Points on a hilly landscape, in no order, each with its height.
From any point a ball takes the steepest step (drop divided by distance) to one of its 2 nearest points. It stops when none of these is lower. Distance is the straight distance between rows; heights are no part of it.
(1520) height 71: [ -9 -47   7 -12  94  47  24  73 -49  53  57  32  15   3  19  23  44   2
  18  30   0]
(759) height 173: [ 66   0  -2  -7 -12  27  -4   0 -38 -48  31 -36  34 -30  23  37  -5  28
   3  -9 -32]
(246) height 123: [ 63  59 -23  59 -38 -20 -51  -9   8 -27   3 -50 -39  26  48 -41  -9 -18
  -7   9   7]
(2043) height 301: [ -5  21 -23  16 -67  23  42   4  -3   6   2 -15  35  30  -7  10 -52 -53
 -16   8 -21]
(347) height 288: [ 13   6 -60  -7   9  18   3   7 -10  22 -15  45   6 -27  29 -38  25  61
 -42  30  -1]
(25) height 150: [ 48  17 -19   3  19  21  -5 -42 -20 -27  20 -41   9 -14  64   5 -13  44
 -40   8 -36]
(1238) height 216: [-16 -18 -60 -19  15  -4  71 -14   6   9  -4 -16  14   5  32 -49 -63   9
 -49 -31 -45]
(1746) height 399: [ 15  12  23  -2  12  23 -32  19  -9 -54  26  43 -56   1  19  12  84   0
  -1  -7 -24]
(26) height 472: [ 21  50   1 -29 -34 -38 -10 -16 -19 -21   2  24   0 -14 -11 -75   3   5
   5  22 -31]
(1132) height 215: [-11  -6  -4  27 -25 -58  -8 -19   8 -60  15 108  14  46   0  42  26   5
  -5 -37  29]
(1880) height 97: [ -5 -31 -12  10  17  34   5  33 -21  29 -21 -82  22 -23 -25  59 -90  12
  -7 -42  18]
(1080) height 368: [-13  -7 -20  -6   0   9  -5  27 -19 -60  39  83 -29  18  14 -25  33   2
  12  10  -6]
(239) height 170: [-84  20 -11   9  15 -25 -36 -13 -14  35  -4 -21 -33  -5 -16  -6  57   6
 -20 -25  16]
(815) height 136: [ 57  22 -15 -41  14  11  28 -56 -58 -26  21 -38  30 -17   5   1 -48 -12
 -20 -32  13]
(956) height 416: [-20  20  24 -24  -4  49  16  24  14  27 -27 -53 -15 -29   6  30  44 -25
 -48 -34 -11]
(1904) height 478: [ 39  35   1   9 -21  -2  -3 -25 -34 -11  22  30 -27  45 -31 -26 -23 -41
  34 -18 -18]
(1524) height 186: [ 14 -27  44 -16   7  13  -8 -10  16  42 -11 -73 -17 -58  -1 -41 -96  25
  -8  39  -2]
(851) height 252: [ -1  -1 -52   7 -15 -36  16  10 -38  16  29  79  58 -19   3  15  17 -29
  23 -10 -14]
(645) height 496: [  70   42   21   14  -44    6  -17  -25   27 -103   18   26   -6   61
  -15    8   -6    2   34  -34   -3]
(1669) height 311: [ 40 -37  11  12  21  43  -5 -23  27  40   1 -61 -21 -43  39  20 -97  56
 -31 -44  37]
(1058) height 508: [ 23  44  57  23 -21 -37 -25 -56  -4 -58  76 -28  23  35   4  13 -38 -28
  31  18 -52]
(754) height 257: [ 18  19  -2 -24 -38  24   8  28   4  23 -66 -62   9 -17 -36 -34 -25  75
 -16 -31   9]
(805) height 354: [ -5 -26 -17 -15  36  30 -23 -12  15 -48  23  14   0   7 -58  24  53  54
  34 -15   9]
(84) height 165: [ 14   5   6 -16 -10 -24  35 -44   6  82 -36 -38  40 -29 -21  -5 -27 -39
  14  12 -17]
(1863) height 155: [ 26   4  16 -84  38  13  60   8 -66   2  -9   7  31 -25 -27 -11 -14  26
  -5  -7 -17]
(1770) height 114: [-56 -30 -18 -10  39 -18  27  13   6  52  59  22  58 -25 -41  -5 -21  25
 -15 -11 -46]
(1788) height 217: [ -7 -48   5 -14  69  74   8  11  41  28  21 -37 -17 -53  12  26  23 -16
 -22 -26  -4]
(491) height 437: [ 29  24  23  28   8  29 -60 -23 -41   6 -22 -28  -1 -27  11  44  23   3
  59  43   0]
(87) height 191: [-59   1 -38   7  68 -15 -22  32 -21  78 -16 -24 -21  -7 -24 -20  61 -10
   6 -37  35]
(1008) height 327: [ 29 -66 -37  41  -6   6  11 -37  52  52  -6 -57  22 -13  -3  21 -19   9
  20   6 -19]
(425) height 364: [-38  19  26  21  27 -29 -37   9  44  -5 -13  77 -36  59 -43   8  41  -6
  11  29  10]
(102) height 108: [-23 -75  11 -46  63  56  62  86  -5  40  74  20  45   1  23  18  52  -7
  -9  -6  27]
(178) height 317: [ 28 -44  10  37 -25  23  -6 -34  66  58 -13 -83  14 -40  31   2 -64  60
  -5   2  14]
(1946) height 489: [ 52  73   9   5 -53   9 -32 -11  21 -57 -13 -22  -9  25 -14 -25  26  19
  20 -36  -2]
(157) height 328: [ 11  29  27 -15 -29  76  38 -13 -15  21 -43 -64 -10  16  33  -6 -84  14
 -43  15  22]
(897) height 365: [ 28 -22 -47  -4  18  -6  20 -15 -26   7  31   0   7   9 -35 -19  -6  12
  42 -62 -32]
(1115) height 162: [-14 -16 -13  -7  37 -10  -2  27  51 -34  56  51   8  -1   0   4  45 -51
 -21  33 -57]
(865) height 502: [ 31  65  23  -5 -34   0 -39  -3  14 -36 -27  63 -36  23 -34 -35  40   9
  22 -10  20]
(1180) height 451: [  2  -9  22 -67  32  25  22  33 -14  27 -20  -8 -34 -59 -16 -90  24  25
  11  -2  -6]
(1512) height 390: [-78 -17 -24 -14  25  -6   9  38 -40 -20   5  57   5  25  38 -24  76   2
  68  13  31]
(704) height 428: [ -2  25  68   2 -26  -8 -54  -5 -16 -71  12   8 -60  13 -11   3  51  13
  38 -15 -23]
(270) height 236: [-18 -64  -2  17 -12   5  37  23 -24  56 -22 -34  -7 -29  63  12 -81  21
 -34  28  -6]
(1153) height 107: [ 45   4 -51   2  13 -59  -8 -44  -3 -13 -54 -15  -6  34  11  -2  30  14
  -8  28  11]
(467) height 614: [-16  -9  10   4   8 -18 -12 -21 -52  20 -29 -57  -2  10 -13  62  14  -5
 -20  47  24]
(233) height 227: [ 11   5 -40   6 -61 -32  12  15  14  30 -43 -32  -4   4 -27 -21  17 -37
 -32  -5  17]
(1367) height 395: [ 41 -15   5 -12  33  27  -5   5  17  36   0  15 -17   6 -62   3   9 -32
  -7  85  15]
(1282) height 274: [ -9 -56   5 -14  30  23  69  49  48  83  -4   9  19 -33  17  33 -75  10
 -22 -55 -13]
(1602) height 133: [ 16 -10  -3 -13 -27  28   1  30 -42 -83  10 -50 -29  23  -4  36   1 -30
 -31   1   1]
(1962) height 263: [  26  -47   32   12   -1   38   24   25   53   77   28    5   19  -52
   12   55 -104   42  -33  -40   -3]
(1072) height 256: [ 66  -8  38  11 -17 -84 -13  -4  15 -94 -22 106  -6  38   1  -9 -22   2
  22  24   7]
(1633) height 184: [ 12   4 -65  28  27  47  13 -19 -21  11 -31 -36 -10  44   3   7 -41   4
  18 -29  -6]
(505) height 238: [ 59  48  -1  23 -30 -59 -43 -36  14 -82  -9  73  10  34   5 -46 -48  -3
  41  21  22]
(1340) height 336: [ 30 -46 -39   1  23 -11 -13 -16  12  27 -19 -39  -8 -32 -32 -24  11  13
  24  14   9]
(1964) height 391: [-38  -7  28 -26  28 -26  26  61 -41 -11  -5  12 -24  64  -6  56  85 -50
 -14  11  13]
(228) height 251: [-90 -63  30  -3  20  34  20  29  18  58  17 -48 -48   3  -2 -26  60   7
  29 -22  -7]
(574) height 471: [  1  22  40  16 -10  -1  -5 -22  19 -25  -1  63 -68  56  -9 -26  -1 -84
  41   2  -5]
(1931) height 122: [ 23  11  21  18  18  17 -15  -7 -43  17  -1 -72 -19 -35  79 -14 -65  52
 -36  23 -29]
(430) height 310: [ 24  32  41   6 -56  39  48 -29  16  31  23 -61  33  23   4   5 -61 -27
 -15 -10 -37]
(1558) height 253: [  3   4   7 -13  15  58   8 -13  -7  62 -10  25   8 -45  20  -8  -6  80
 -29   6  11]
(980) height 370: [-60  -9   1 -21  13  36   6  15 -29 -16  -6  27  13 -25  21  -4  38 -25
  61  47   0]
(1267) height 145: [ 36   5   0 -50  18  36  56  -6 -25   4 -16 -25  51 -17  -4  26 -63   9
 -21  -6 -14]
(421) height 167: [ 32   5   9 -63  -1  17  38 -22 -61 -21   7  19   1 -27  -3  -6  51  22
  -2 -24   4]
(1981) height 407: [ 54  24  27  14 -28   1 -31  24  16  21  -9 -16   2   4 -45  35  22 -51
 -12  61  -3]
(1141) height 193: [ -8  33 -18 -35 -21 -65  37 -22  -6 -52 -17   8  20  36  16 -16  22 -14
 -16 -17 -59]
(1745) height 131: [-45 -32 -12  -6  45  20  40 -32  28  56  26   1  46 -32   6  -4 -88  13
  -5 -14 -34]
(1687) height 137: [-62 -17 -65 -40  77 -18  -9  -1  25 -51  14  40  24  -5  -5 -32  47 -30
  28  11  49]
(602) height 338: [  7 -45 -49 -18 -19  41  25 -37  47 -32   1 -29  47 -16 -44   4 -20   5
  26 -22  15]
(615) height 361: [ -1  -3 -25 -13   5  -4 -26 -45 -20 -53  34   9  -6   5 -56 -18   7  25
  55 -58  10]
(1860) height 213: [-23 -43  38 -11 -40   4  46  -7  16  40  23 -47 -45   4  11 -55 -18  19
 -41  14 -59]
(620) height 83: [-30  13  22 -19 -37 -37 -12 -41   5 -25  24  -3  23  41 -74  31  18  34
 -30  12  13]
(1195) height 103: [  15   42   34  -17  -41  -21  -45    6  -33 -111   17  -25  -33    1
   17    6   13  -44  -24   -2   17]
(1771) height 218: [-43 -94  14 -21  22  -7  44  52  -9  50 -20 -10 -14 -47  57 -24 -58  61
 -12  44   2]
(450) height 189: [-28 -31   9   8  23  73   0  31  30  20  17 -35   9 -52  13  31 -45  11
 -19  -8 -27]
(227) height 230: [-69 -45  19  -8 -16   1  27 -12  13  37  18 -44 -40   5  -7 -15  38  36
 -45 -18 -18]
(426) height 289: [ 20  15 -28  26 -69 -56   9   5   5 -30   2  -4  56  18   9  41 -21 -77
  -4  14 -16]
(454) height 70: [-90  -2   0 -61  46 -25  50   0 -10   4  29  38  31   6   0 -49  31 -54
   5  39   5]
(2048) height 101: [ -8  81  30  17  -3 -43 -46 -49  25 -21  37  -9  11  41 -10  20  24  34
 -60  10 -27]
(1554) height 24: [  0 -36  -2 -21  83   2  19  54  -6  24  28  34  30  11 -16  29  57 -38
  24  53 -15]
(1609) height 58: [  4  29  13 -14   3  10 -15 -31  39 -37  41  -3  -5  36 -49   7  24  28
 -60   4 -20]
(1893) height 220: [-11  18  -5   7  -2  69 -28 -35 -33  13  23  28 -17 -34  37   5  35  51
 -14   4  18]
(967) height 293: [  6  25 -32  55 -35 -19 -58 -40  52  18  12   9  30  12 -35  10  12  25
  21   2   8]
(575) height 552: [ 24  -7   9  62 -17 -18 -36  66  54 -72 -27 106 -16  35 -11  37  -3 -50
  21 -54  28]
(33) height 255: [ 22 -10  27  37 -50   4  11  16  20  92  36 -36  30 -30  23  26 -95  49
 -69 -35  19]
(864) height 140: [-63 -17   0  11 -40  34  10  14   2  21 -16 -12   9  18 -41  40  14 -43
  23  21  21]
(971) height 139: [ 20  15 -34  27  17  38 -48 -53  -1 -46  42 -21 -15  22  -3  -5 -54  10
 -11  23  15]
(335) height 105: [-62   1  36 -43  14   1  46  -7   8  42   6  12  17   6 -29   1  49 -37
  14  12 -28]
(768) height 446: [-21   9  49 -19 -22  -9 -11  27  -4 -40  -4   3 -20  23 -47  -8  30 -15
  44  27 -46]
(824) height 286: [ 51 -54  30 -19 -75  16  31 -25  -2  -2   1 -65  30 -73  43   3 -55  61
   2 -23  35]
(601) height 290: [ -5  11 -26 -32 -14  37  24  12  30  16 -45  20  -8   7 -22 -35  51  38
 -36  28  15]
(806) height 197: [ 68  52   6  12 -59   7 -15 -13 -20 -62  21   1  43   0  50  29  16   5
  -5  24   3]
(521) height 294: [ 13 -43  15 -14 -42  28  34 -61  -5  23   5 -34  17 -36  29   9 -17  40
  -8 -10   8]
(566) height 110: [-24 -28  20  -3  50  45  -1  36 -35  51  73  40 -19 -33 -10 -20   7  -2
   1  39 -12]
(1890) height 124: [ 48  16 -48 -15  18 -39 -11 -52 -30 -32   1 -15   9  -5   2   1  -1 -23
 -26  -2  24]
(618) height 427: [ 13  49 -12  26  27 -54 -67  29 -26  -8 -26  28 -36   6 -16 -23  17 -11
  22  14 -12]
(121) height 445: [  7  10  25  -3  15  51 -14 -37 -62  18 -38 -62   3 -38  37  38 -24  25
  31  13  18]
(828) height 270: [ 11  13 -26 -11 -59  45  17   9  22   7 -25 -17  -2  13 -16 -38 -16  66
 -65   8  18]
(1087) height 212: [-42 -18 -66  31  44 -20 -10  35  22  36   6   2 -19  30 -32   2  39 -49
   9 -31  16]
(160) height 188: [ 32  18 -20 -29  -8  60  -7 -44 -37 -44   2  16  -3 -46  34 -23  23  38
  18 -18  14]
(280) height 174: [  0 -40 -18 -22  19  -6  38   8 -22  44  36  17 -14 -21  12 -53 -36   5
 -59  52 -21]
(1244) height 142: [ -4  31  28 -24  -1 -23  19 -47   3  46   8   8   6 -16 -19 -31   6 -71
  22  18 -47]
(274) height 249: [  52   59    2   11  -48   -6  -16   19  -20   11  -29 -114   18  -12
    8  -36  -30   61  -12  -36   22]
(1350) height 404: [-46   7  -5   0  39 -42  -9  65 -88 -29 -21  58 -45  51  38  -2  57 -18
  39  14  26]
(1416) height 537: [ 42  47  51  78 -29 -40 -38  16  58 -44 -54  99 -12  39  12  16 -25 -47
   7 -63  40]
(306) height 99: [ 11   4  43   7  31  -6  -2  15 -29  59 -22 -69 -13 -18  22  -1 -97  81
 -11 -13 -47]
(1560) height 272: [ 19  -6 -54  47 -30 -62 -12  -9 -29   1  -3  20  51  -3  24  59  12 -39
  20  12  -8]
(47) height 268: [ -8  27 -14   9 -24  44 -15 -30  19  -1 -24  13  23   5  -7   5  14  24
  35  17 -11]
(903) height 240: [ 21  52 -11  12 -59 -54 -26  16  -4  14 -28 -80  14 -13 -12 -47 -14  -4
 -19   0  -5]
(404) height 187: [-38 -28  11 -30  -8  38  59  46 -32  55 -11   4  15 -30  -1 -12 -20  -9
   8 -10   0]
(1388) height 94: [ 41  26 -26  14 -46   5 -31 -35   0 -30  11 -29 -44  -6  37 -41  -1 -38
 -46  27  45]
(54) height 67: [ 50  50  13 -14 -38 -10 -17 -35  -5 -85  13  16 -50  35  23 -33   1 -36
 -43  14  31]
(1353) height 482: [ 81  18   2 -16 -39  23   8   4 -21 -42  18   8 -35  18 -27 -46  13   2
  14 -26 -23]
(753) height 345: [ -4 -23 -22 -24  -8  54  -4  -2  13 -39 -19 -46  23 -10 -45  37  10  47
   5 -12  24]
(1783) height 198: [ 11 -16  14 -14 -12  11  38 -34 -13  37   8 -44 -23  -7   6 -66 -82   3
 -12  -3 -27]
(1363) height 599: [-41   4  33  30   6 -67 -60  19  22 -90 -56  48 -55  26  11  20  19 -18
 -12 -31  61]
(998) height 175: [  9 -22  26   3  -4  25 -39  -4 -23  17   8 -45   3 -42 -36 -23 -57  59
  31  51  -3]
(1427) height 241: [ 21 -48  -6  11  36  39 -12  16   0  22  24 -19 -36 -33   7  29  72 -13
   8  -8   0]
(801) height 115: [-39 -33  -3  17 -13  48  -1   4   2  20  -3 -61  11  -1 -50  29 -65 -26
  10  23  13]
(689) height 148: [-56  36  38   8  48 -55 -37 -18  72 -63 -47  97  -2  22   4   9  39 -38
  24 -32  18]
(1676) height 414: [-14  34 -26  14  24 -40 -32  23 -65 -25 -38  41 -41  38   0 -12  40  18
  43 -26  18]
(400) height 214: [ 28 -62  24 -40  27  -8  72 -10 -35  60 -28 -14  44 -45  10  29 -29  17
  47   3 -30]
(1103) height 171: [-57 -50 -26  -4   4 -19  31  36   2  25  13  20  24  38 -26  29  69  12
   5   9  16]
(267) height 192: [-42 -33 -16   1  -7 -26   8  11   3 -41  27  58  -3  54 -38  38  60   3
  14 -39  30]
(1466) height 237: [-48   6 -31  20   2 -19  -1  39  59 -41  28  42  -4  44  -1  27  51 -40
 -43 -22 -41]
(316) height 459: [ 12   6  45   2  -1 -22 -10 -18  30 -47   8  21 -25  38 -13   8   1 -71
  39  36 -52]
(1957) height 86: [ -5 -36 -17   4  68 -11 -12  11  40 -16  42  80   6  17  -5  19  41 -54
   5  75  11]
(860) height 612: [-34  -7 -15  -5  32 -36 -45 -12 -23 -11 -44 -23 -32   7  -8  28  54   5
 -11  56  48]
(763) height 277: [ 64 -91   9 -30 -18  23  50   8  32  21 -20 -41   7 -60  21  20 -47  59
  -1 -43  16]
(55) height 349: [-42 -72 -55 -16  41  32  32  54  14  39  22  24  19 -36  -1 -67 -29  34
  13  14  17]
(435) height 102: [-83   4 -28 -42  78 -35   8  36  17  -1  28  57  22  38   1 -55  64 -10
   4  27  13]
(910) height 177: [-48  12 -28 -11  52 -47 -17 -31  54 -39  10  96  16  10 -12 -10  55 -22
  25 -19  23]
(2027) height 134: [-24 -82  10 -29  58  37  50  55   1  65  47  -5  16 -31   2  45  21  31
 -39 -43  30]
(654) height 319: [ 16  20  73  -7 -43  30  48 -15  22  42  -7 -82   9 -13  63  -3 -91   1
 -43   8 -16]
(818) height 169: [ 39  10 -44  53  24  21 -20 -58 -28  48   1 -40   0  -6  35   8 -42  19
  18 -13  -7]
(1176) height 144: [ 73  77  37 -43  -9  -7  20 -54 -31  -9  19 -65  45 -20   2   0  -6   4
 -12 -42 -10]
(67) height 84: [ 15   9  18  13  10  -8 -15   7 -33  25  -9 -98  46 -24 -13  27 -96  39
  17  -3 -16]
(171) height 113: [ 18  11 -13  21  17  16 -55 -64  17 -59  17  24 -66  41  -1 -25   2  19
   9  12  23]
(2039) height 339: [-90 -16  11  38   7 -41 -13  27  33   0   8  91 -34  76  -1  -8  65  17
  30  16  14]
(324) height 350: [-57  -4   6 -13  16  92   3   1 -25  16 -28  -1  -9 -45  26 -24 -21  -8
  56  37   8]
(1839) height 248: [  6 -23  -8  48 -43   7 -10   3 -23  74  14 -42  20 -35  32  17 -65  33
 -45  27  20]
(1740) height 326: [-25 -31 -62 -13  30  17  18  64  27  37   7  51  17 -24  18 -63  45  34
 -26  30   2]
(2014) height 152: [-30 -44 -13  21  50  39  23   2   6  40  36 -11   4  -2   9   8 -37 -16
  11  22 -50]
(853) height 348: [-23  -8 -34   6 -15  60   3  19 -22 -23   8  29 -31  14  15 -41 -12  16
   0  33  -2]
(827) height 235: [-15  15 -31  14 -18 -64  14   0   2   5  36 106  24  34 -16   2  47   2
 -10 -33 -24]
(953) height 331: [ 32   2 -31   2 -35  -5  10 -78  44 -23  -5 -62  48  13 -25  12 -11  -4
  13 -32  19]
(147) height 269: [ 84 -77 -12 -14  -9  21  33   3   3  23  -2 -68  -8 -42 -10  28 -13 -16
 -19 -12  17]
(207) height 503: [ 30  27  27  -2 -49   4  -7 -45  11 -80  53   4  35  32 -36  10 -35 -40
  52 -10 -19]
(1096) height 342: [ 14  18  -7  38 -81 -71 -53  33  33 -28 -39  37  17 -20 -20  15  34 -48
  46 -18  22]
(1693) height 157: [  2  85  46 -31 -42 -36  -3 -38 -43 -50   8 -72  38   0   7   5   0   2
 -10 -24 -16]
(1719) height 335: [-23  12  -6 -22  10  73   6  -8 -39  -1 -38 -30 -27   2  -3 -29 -48  11
   4  28  24]
(1540) height 219: [ 82  54   3   5 -43 -23 -38 -30  12 -66  27   2  33   4  -3 -28 -17  15
  17  46  19]
(1014) height 111: [-33  29  35  -8   6 -33   8 -15   4 -34 -12  77   0  19   2  38  65 -77
  47 -53   9]
(962) height 204: [-19 -11 -47 -32  -2 -49  62 -27 -25  -4   4  -5  16   0  39 -39  13  10
 -33 -30 -50]
(16) height 158: [-13  24   6  18   7  13 -52 -23 -17 -31  24 -14  -3  25 -43  -8 -42  33
  25  51 -14]
(322) height 324: [ 64  39   0  27 -37  39   2 -60  30 -13  23 -91  44   9   8   2 -37   3
  18 -12  41]
(143) height 250: [  0   7  -7 -21  24 -31  44  27  12  83 -53  -8  46 -75  61   7 -56  22
 -45 -39 -24]
(1342) height 400: [-24  24  12  28 -17 -50 -45  37   4 -70  -6  95 -45  32  15 -39  14  14
   7   2 -11]
(1955) height 228: [ 18 -45  17 -33  27 -24  50  29 -12  79 -56  -3  29 -61  33  30 -56  59
   2 -17   3]
(1062) height 149: [ 47  39 -39  64  16   1 -41 -48 -28   6   1 -17 -39  35  57 -11 -18 -15
   6  10 -11]
(835) height 232: [-27 -35 -24 -37  38 -12  80  -5 -14  48 -25   4  16 -42  79 -26 -55  19
 -36 -30 -16]
(1208) height 176: [ 25  82  18 -29 -44 -52   6 -33   3 -52 -18  -8  25  28 -15  -1  13 -51
 -13 -30  -8]
(333) height 440: [ 18  56  23  47 -11 -79 -75  63   7 -41 -48  71 -29   4   9 -13  15 -19
  23 -14 -16]
(1805) height 208: [-10  -1  -9 -14 -47 -22  32  31 -30  43 -30  13  17 -21  -4  -9  40 -12
   4   7 -15]
(715) height 371: [ 46  27 -24  17  18 -47 -18 -34  19  -3  45 -17   5   8 -24 -28   2  -6
   4 -48 -61]
(144) height 202: [-15   7 -60  45  24   6  16  -3  15  28 -16   1 -10  75 -13  24  -7 -50
  11 -14 -23]
(1020) height 303: [ 37 -45   6 -10  22  73  27 -45  26  50  -5 -27  -4 -49  27  30 -38  13
 -27  -9  37]
(1106) height 166: [-93 -21   7  -1 -22  27  40  60 -50  32  -2 -11   0  16  -6   4   0 -35
  25  13  -7]
(323) height 229: [  6  22  46  16 -31  73  -9   3  26  29   5 -27  17 -25  -2  21 -12  14
  -4  29 -34]
(695) height 521: [ 20  89  40  44 -57 -27 -51   5  41 -62 -51  77 -20  43  11 -27   7  -2
  20 -38  24]
(1023) height 196: [ -7 -59  35 -22  10  24  76 -20  34  85 -33 -18  12 -31  11  -6 -28   4
  39  -1 -33]
(700) height 37: [-31  85  29   0  26 -27 -24 -37  26 -55 -12  61  -7  41   6  27  29 -50
  -1 -60 -15]
(1465) height 462: [ -7   5  16 -48  18  -9  -9  -1 -20  -4  25  25 -25 -48 -24 -86  17  -4
  22  29 -31]
(100) height 580: [ 21  44  92  66 -61 -28 -57   3  26 -95   6  37 -28  52  32  21 -26 -18
  29 -14  26]
(146) height 100: [-33 -27  -3 -11 -15 -11  17 -24  10  20  39  -1  49 -10 -42  30   1  34
 -35   7 -20]
(495) height 382: [-37   0   5  24  -7 -39   8  54 -15  -5 -43  40 -10  56  -8  67  67 -55
  28  -9  17]
(1397) height 343: [-10 -70 -58 -13  18   4  -2   6   3   4  22   4  11 -39 -49 -56 -27  10
  42  17  22]
(448) height 195: [-38 -58 -13 -15  36  20  22  53 -30  28  31  -1 -36 -27  36 -44 -38  56
 -66  17  -1]
(1815) height 401: [-45 -11  22 -35  33  27  42  47   4  15  -8 -38  -9  18 -19  50  76 -53
 -38  -9   2]
(418) height 589: [  2  50  81  37 -19 -54 -80   7  28 -88 -37  14 -46  27   3  21  -8 -40
   0 -15  45]
(545) height 76: [  2   8 -46  17  53 -54 -39 -62  17 -42 -22  44 -31  38  14 -21   7   1
   4  31  22]
(947) height 607: [-60  -8  -4   9  35 -44 -63  27 -17 -63 -30  32 -47  38 -18  30  48   8
  -3  25  67]
(1218) height 367: [ -6  13   8   3 -41 -38  -6  51  35 -13 -46  36  -7  10 -38  29  72 -80
  19 -18  24]
(883) height 179: [-36 -52   3 -30   8 -20  41 -39   5  78 -29 -19  28 -50 -22 -27   4  -8
  56  18  11]
(1255) height 441: [ 11  -2 -11 -41 -20  27  11  47 -40  11 -23 -33 -22 -66   5 -38  10  14
 -25 -33  23]
(1960) height 298: [-87 -15 -22  37  12 -66 -19  44  57 -55   0  82  -5  49  13  14  53 -10
   1 -27  -3]
(526) height 567: [ 10  22  26  67 -43 -10 -55  24  44 -66  -4  62 -15  45  -1  41  -3 -24
  21   4   1]
(1233) height 151: [-57 -58  -9  -9  31   6  27  41 -32  52  33  -9  31 -16 -22  61  41   8
 -29   1  33]
(523) height 258: [ 69 -27  -6  12 -26  14 -10 -17  -1   9  10 -44 -18 -17  -1  43  47 -32
  -8 -17  11]
(1953) height 146: [  6 -24  -9 -20  27 -21  -1  46 -31  28  59  42 -15 -19 -32 -30  12 -27
 -48  63  -4]
(350) height 316: [ 20  11 -51  44 -15 -66 -42   3  52  -8 -20  45  26   7 -24  13  36 -21
  30 -25  -6]
(884) height 443: [  2   1 -24  34  48  39  -2  35 -20  75 -25  21   1  -4  35  26  26  18
   1  51 -30]
(308) height 383: [ 17  10  10  -3  50 -21 -29  12  41  -5   2  40 -46  52 -63   5  35 -37
 -37  52  21]
(1252) height 141: [-55  56  18  26 -13 -51 -52 -32 -13  16  -5 -39 -12  23 -10  17  30   7
 -32  10 -16]
(1161) height 318: [  58   21    7   15    5   52   -2  -49   17    4    4 -110    9  -27
   54  -14  -93   25   -3  -30   43]
(265) height 423: [ 28  37   8  42  -3  -4 -33  16 -18  52 -33   9  -3   5   5  41  42 -23
  24  45 -28]
(937) height 432: [-25  10  25 -19 -26  56  20  54 -18  44 -55 -54 -18 -61  34   9 -24   8
 -32 -44  18]

Call two points neighbours if one is among the 2 nearest of the other. Go from one point of each pair to the other, from neighbour to neighbour, staying as low as possible. Name the highest point that can't be avoided.
(1609) / (54) | (1087)
(454) / (545) | (143)
(67) / (54) | (759)
(700) / (454) | (910)

Write out the way that a ball takes from each point below.
(860) | (947) (1363) (418) (100) (526) (575) (1416) (695) (865) (1946)
(157) | (654) (430) (2043) (426) (1560) (851) (827) (1132) (267) (1103) (1233) (2027) (102) (1520) (1554)
(491) | (265) (1981) (1367) (308) (425) (2039) (1960) (1466) (1115) (1957) (1554)
(602) | (953) (322) (1161) (1669) (1020) (521) (824) (763) (147) (523) (1427) (1788) (450) (2014) (1745) (1770) (146) (620) (1609)
(1962) | (33) (1839) (270) (1771) (448) (280) (1953) (566) (1520) (1554)
